Each row is a point on a tangle of strands that fork and nearly touch. The rows are in no order.
In the rows, zero is written as 128.
Two points are linked if the straight distance between their rows is under 124. Some points are linked to none.
kemub: [119 119 148 107 122 148 126  98 134 211  79 160 102 142 153 109 109 135
 101  97 172 158  94 172 127 176 161]
Tenud: [126  77 139 103 127 175  82 149 110 119 147 128 194  87 139  80 131 113
 158 116 150  76 116 155 112 100 112]
dez: [159 133 119 113 124 102 142 145 131 139 103 141 116 135 123 137 155 162
 128 139 129 145 189 115 142 123 130]
nulez: [119 137 140 116 153 115 153 139 145  54 120  94  82 152 141 160 127 144
 135 129 109 148 120 107 126 112  85]
fof: [134 172 146 156 119 128 107  85 129 123 105 116 139 117 136 167  53 127
  88 128 110  77 129 135  92 130 161]
mupe: [105 156 153 175 107 101 130  96 131 116 127 167  67 158 135 154 126 118
 122 136  89 158  81 183 156 198 154]
Netis: [121  95 137  88 163 147 172 136 128 138 110 127 114 114 169 147 136 125
 138 124 138 108  77 115  82 124  91]
visil: [ 84 133 110 112 141  94 106 114 112  71 172 119  90 154 111 144 105  62
 130 167  80 117 135 110 127  84 115]
tupo: [133 152 170 153 112 128 122  89 119 181  95 151 130 134 137 154  86 135
  98 134 143  81 167 121 111 141 159]
vato: [157 147 133 146  67 101 124 102 114 158 115 185 125 130 106  86 137 117
 106 129 118 149 162 171 158 169 173]
Fifu: [ 56 122 111  94 139 118 107 133 152  69 166 118 146  57 101 155 174  79
 157 165  96 136 170 101 174  69 109]
Vav: [ 89 169 101 116 140 110 103 142 154  29 168 109 129  90 114 167 139 111
 139 186  64 144 170 106 168  77 141]
Zer: [113 142 126 114 108 138  73 124 150 107 153 138 139  88 128 136 115 114
 139 123 126 116 158 139 141  81 149]
ful: [143 127 110 130 145 158 170 119 125 145  74 116 130 176 173 132  87 169
  79  98 163 115  99 112  71 160  91]
vin: [118 125 116 129 130 108 134 112 151 103 113 148  58 158 154 155 126 130
 121 116 100 161  75 169 140 165 122]
limat: [172  90  91  75 157 119 178 151 113 152  87 126 131 147 150  68 161 142
 111 114 153 143 173 121 128 137  96]
Gozor: [141 125 101 111 184 106 127 145 175  70 112  74  69 152 175 161 128 164
 113 126 114 132  62 123 130 103  99]
Zusu: [ 74  58 147  99 158 128 145 152 102 115 138 115 136 126 127  98 169  82
 180 119 154 125 118 121 108  95  65]
kos: [144 174 121 177 166 141  96 111 136 149 110  59 127 145 127 137  38 139
  75  95 114 122  76 159 101 159 196]
gemin: [133 111 183 148  73 157 107 139 121 175 143 155 142 142 106  86 143 132
 158 116 161 155 132 126 166 141 163]
Desom: [175 126  77  96 189 120 121 162 126 115 122  92 141 137 146 124 112 158
  99 117 131  89 138 144  97 109 119]
kero: [110 127 133 157  69  88 183  86 133 188 143 205 103 127  84 112 212 115
 163 136 161 171 163 119 176 163 120]
bopig: [128 113 126 117 109 130  84 173 121 116 171 128 169 109  84  98 170 110
 186 146 117 154 161 106 162  95 142]
Rigam: [164 106 131 102 155 174 156 163 150 157 100 111 135 134 174 108 133 180
  93  96 144 160  79 154 118 179 140]
zav: [ 98 105 166 132 138 130 125 137 105 154 166 146 104 192 104 130 121 128
 164 124 135 133 150 100 126 115 111]
feme: [138 123  90  99 165  93 111 125 137 116 123 108  97 139 164 152  92 111
 109 132  94  90 129 128 112 102 126]
zunos: [154 195 124 174 110 164 105 123 134  87 153  88 144 147  88 119  67 156
 116 104 101 153  80 137 123 131 150]
tuni: [113  78 127 112 144 141 139 156 100 179 144 133 118 177 112  82 165 128
 168 118 156 159 157  95 131 111 106]
Zupul: [161 149  84 114 111 127 118 117 104 137  93 145 158 129 122  81 109 113
 105 122 124 133 152 117  82 131 137]
bon: [193 146  98 123 169 163 123 148 121 150  89  91 181 135 132  99 101 196
 118 108 151 106 140 121  96 119 142]
zez: [131 114 168 140 105 110 145 162 135 112 143 138 114 139 109 137 183 150
 157 124 131 170 166 128 183 133 118]
Ziti: [ 80  66 103 102 129  99 135 114 154 182 186 130 134  70 118 156 208  73
 162 111 160 132 148 133 186  78 108]
zalig: [163 225 147 207 109 158 111  96 120 136 100  81 172 123  84 141  62 177
  95 114 137 115 102 105 101 161 183]
dogud: [101 132 128 133 113  80 171 136 116  95 131 141 102 136  88 106 166  91
 130 150  95 160 124 103 113 142  82]
Manol: [ 91  79 134 135 107  77 146 110 117 162 191 152 121 136 100 134 154  60
 149 137 123 127 134 148 168 122 115]
kirid: [155 106 108  87 105 139 135 126 128 161 105 164 175  57 142 116 169 124
 127 138 163 107 167 113 134 117 126]
kuvo: [120 137 145 120  74 126 132 121 119 131 127 161 172  60 125 155 149 122
 140 168 130  98 196  89 133 124 123]
vaten: [141 108  59  71 168 149  90 165 133 109 103 127 179  77 148  61 175 137
 153 118 165 110 168 133 101  70 100]
gugol: [123 124 119 138 165 175 134 148 106 123 135  97 128 173 121 109 103 142
 126 106 116 136  56 120  61 143 107]
Sinu: [144 158 102 170 171 131 116 122 133 143 105  53 121 206 145 140  61 173
  55  97 127 118  54 137 108 162 155]
Vis: [132 105 129 109 152 154 119 192 107  83 166 106 176 100 102 111 146 115
 161 154 110 117 154  99 121  86 110]
bovev: [131 113  94 128 192 168 148 144 117 118 106  74 153 189 162 102 104 177
 118  94 160 118  68 125  72 134  88]
zele: [153 148 104 136 197 135 143 144 151  90 124  42 113 154 158 172  79 195
  98 118 123  89  53 111 107 100 104]
renot: [ 72 132 136 133 105  95 101  88 141 123 195 171 117 101 113 174 109  64
 158 173  97 111 158 133 171 105 154]
par: [108 115 168 151 110 104 126  85 131 161 114 171  96 149 153 181  83 112
 112 122 133 108 141 155 144 151 148]
pafur: [120 135 107 112 145 144 133 152 142 118  97 118 117 146 132 102 152 155
 155 103 147 168 145  82  83  97  93]
Gaf: [130 170 126 131 132 104 129 130 149  48 131 118 108 113 124 171 127 147
 140 148  83 145 148 130 145 115 132]
Vor: [ 74  89 114  86 164 119  90 164 149  71 161  95 139  88 135 146 150 100
 144 139 132 112 156 141 173  49  95]
mipad: [100  89 129  79 184 118  87 154 140  53 163  83 117 119 168 155 116 110
 139 143 115  77 106 149 156  66 100]
rir: [140  83 130  85 163 153 113 149 128 186 123 130 136 162 160 105 140 151
 155  94 174 118 144 131 124  99 126]
Boror: [125  73 130  97 153 180 119 161  94 103 129 113 165 126 129  63 165 122
 192 123 172 122 117 134 101 103  92]
Vuf: [173 149 171 153 130 193 111 125 124 192  65  97 175 141 150  93  92 195
  81 106 191 126 103 129 111 177 185]
resuf: [120  66 115  88 177 106 150 167 115 113 114  96 134 120 140 109 172 115
 144 130 135 109 147 124 116  95  66]
sof: [164 151 139 147 155 178 156 159 154 140  88  74 144 150 155 138 101 220
  81 100 139 146  63 130 110 176 138]
gokov: [134 124 128 136  70 104 165 103 103 150 115 195 109 150 101  69 171 127
 125 127 153 167 147 136 148 173 119]
Delod: [129 119 155 125 142 156 120 151 106 102 183 110 152 136 100 145  90 122
 157 144  88 108 128 100 103 107 133]
des: [109 121 139 149  81  80 146 117 137 163 163 175 109 136  93 139 197 127
 164 133 142 167 197 113 204 117 120]
romul: [117  66 115  87 116 119 156 133 125 195 146 149 161  63 133 126 197  98
 162 134 180 107 164 101 159 106 110]
lev: [112  87 121 117 138  73 172 159 105 100 135 119 131 134 108 119 176  86
 127 154 113 133 169 102 140 114  86]
duv: [ 91 167 124 142 103 123 106  76 133 124 152 174 115  81 111 168  96  77
 143 163  79 130 121 149 124 148 168]
rida: [124 102 111 120 130  69 162 115 127 166 149 166  83 142 129 143 140  89
 120 144 102 136 131 129 139 159 133]
dovuf: [ 88  90  83  93 111  69 157 107 152 153 135 150 121  53 128 140 212  65
 137 127 135 151 168 139 179 107 107]
geb: [166 155 179 171 109 179  86 127 123 177 119 100 149 120 115 109 100 136
 109 117 126 149  91 156 125 168 205]
berat: [147 156 160 159  82 149 116 143 111 101 169 147 149  80  92 143 142 122
 145 170  80 139 153 124 174 142 168]
nisa: [109 117  99 101 155  73 106  93 134  74 145 124  67 171 170 163  95  83
 124 166  84  89 110 126 126  86 124]
Nelos: [123  90 155 119  75 130 124 122 118 175 175 171 152 118 105 110 145  86
 152 115 156 125 143 151 169 124 138]
Bul: [ 75 141 125 124  84 105 126  99 136 114 161 186 137  81 102 159 141  80
 154 166 118 114 174  97 127 108 105]
vore: [182 190 117 157 129 160 111 131 120 114 112  84 175 141 103 114  78 181
 111 109 135 124 129 104 107 129 161]
Fen: [ 90 131 147 137  99  86 111  73 143 161 138 185  79 134 135 158 130  89
 134 115 128 124 148 185 177 135 153]
Samez: [115 156 199 181  65 146 104  97 109 146 135 182 125 172 100  95 105 142
 138 128 151 152 122 126 141 168 143]
Pavaz: [133 195 137 182 109 138 110  96 134  94 118 144  99  98 124 155 106 136
 123 128  90 150  93 182 143 180 169]
tolug: [147 182 166 190 136 151  93 103 138 181  81  79 143 101 131 140  78 154
  92 106 124 111  93 139 101 165 209]
momar: [153 120 139 132  80 122  91 126 105 160 133 158 168 103 117  99 119  92
 113 121 132 109 167 167 154 145 171]
gukal: [182 141 156 135  86 198 131 128 115 158  65 133 180 134 141  78 116 179
 115 112 186 125 111 106 103 162 142]
Riv: [112 175 138 171 110 120 137  98 124 122 168 180  86 120  84 145 124 109
 150 172  79 146 116 121 120 146 151]
fupo: [133 188 132 173 115 122 162 121 130  56 155 137 101 110  86 172 119 133
 133 183  53 147 117 120 142 152 144]
lapa: [120  99  85  64 133 151  79 145 150 159 120 154 186  43 158 102 174 107
 137 135 172  93 169 117 129  82 109]
boru: [130 152 183 177  89 147 129 115 118 162 103 131 135 175 127 123  85 173
 103 109 156 124 147 118 119 155 141]
dizit: [125 142 129 139 118 111 172 122  96 101 135 133 124 165 116 128 107 121
 114 144 111 123 129  93  71 142  96]
Tup: [149 172 101 149 140 119 133 100 142  80 114  82 112 127 152 181  47 136
  84 141  95  81  70 133 100 127 139]
kibe: [147 128 113 118 164 110 111 126 146 149 100 108  75 172 168 157 103 140
  98 108 110 127 105 146 120 140 154]
Fek: [162 103 141 108 129 179 127 143 119 149  94 132 172 120 153  73 133 167
 125  99 183 130  95 162 103 150 120]
maneb: [122 135 135 154 131 107 173 124 119 117 108 123 113 211 153 150  91 152
  88 120 125 123 102 108  89 162  91]
Fatog: [160 151 129 132 170 152 141 129 176 127  89  86 109 107 173 178  98 193
  87 111 126 107  62 135 110 134 136]
tibeg: [137 103 151 109 161 141 107 129 119 181 114 133 115 171 151 116  97 140
 112  89 140 120 131 161 125 141 147]
rufo: [124 105 107  90 163 126 160 135 130  95 112 121 140 109 158 138 131 110
 127 138 136  73 148 111  82  93  62]
Bala: [129 112  83  94 132  81 118 134 165 144 136 150 117  55 141 167 177 104
 120 145 103 134 161 139 176 117 140]
gis: [ 88  85 126 142  58  93 172  97 111 187 165 168 119 134  79  74 219  73
 151 125 172 165 148 121 168 137  97]
zulep: [112 114 128 136 151  91 174 145 128  83  96 110  73 203 161 134 146 149
 107 124 122 156 116  97 114 155  77]
bine: [ 72 104 154 135  70 111 149 110 117 125 149 159 124 116  91  99 200  90
 169 127 170 162 134 112 158 116  78]
raf: [154 111  92  88 143  98 162 119 128 171  74 151  85 149 160 120 139 138
 113 119 132 134 174 127 131 132 124]
zudu: [165 160 159 159  95 176  92 150 128 124 134 122 158  86  97 127 116 137
 143 145 100 135 112 123 129 141 186]
Kizof: [134 111 129 123 175 179 106 167 121 115 162  90 138 129 126 135 108 132
 156 124 112 127  67 139  91 108 130]
noni: [156 189 111 169  83 108 138 134 124  74 116 144 120 130  94  99 152 151
 116 125 111 174 148 131 131 151 125]
zolo: [137 174 112 145 131 161 115 136 129  50 145  88 131 116 120 157  67 117
 111 130  96 116  75 147 108 129 137]

Follow the links from the first point to the second, and from the first to the third. Name the last point that the two ways share.
gis, bon, Fen | tupo
Ziti, Vuf, ful | nulez
Fek, Zusu, romul | nulez
tibeg, Fen, des | tupo
rufo, Kizof, lapa | maneb
par, kos, mupe | vore
Fen, rir, tolug | vore
Vis, Zusu, gukal | maneb

A fork is a point with three links. Follow the links from the first point to the second and name the forks in between, in order.
Zusu, dovuf | resuf maneb nulez Gaf kirid
bovev, vaten | maneb nulez Gaf kirid
gokov, zudu | Nelos tupo vore tolug
Bul, lev | Gaf nulez maneb
zolo, tuni | vore feme kibe tibeg
Kizof, Fatog | maneb nulez

Name the points in between on the shortest way along the links from the first point to the second, in order.
gokov, vin | vato momar Nelos gemin Samez boru tupo fof Tup zolo zunos vore bon Desom feme kibe
Tenud, Delod | Boror Zusu resuf lev dogud dizit maneb ful bovev gugol Kizof
resuf, vaten | lev dogud dizit maneb zulep nulez Gaf fupo Riv duv renot Bul kuvo kirid lapa
Vuf, gugol | gukal Fek Rigam sof Fatog zele Gozor nulez zulep maneb ful bovev
rir, geb | tibeg kibe feme Desom bon vore zalig tolug
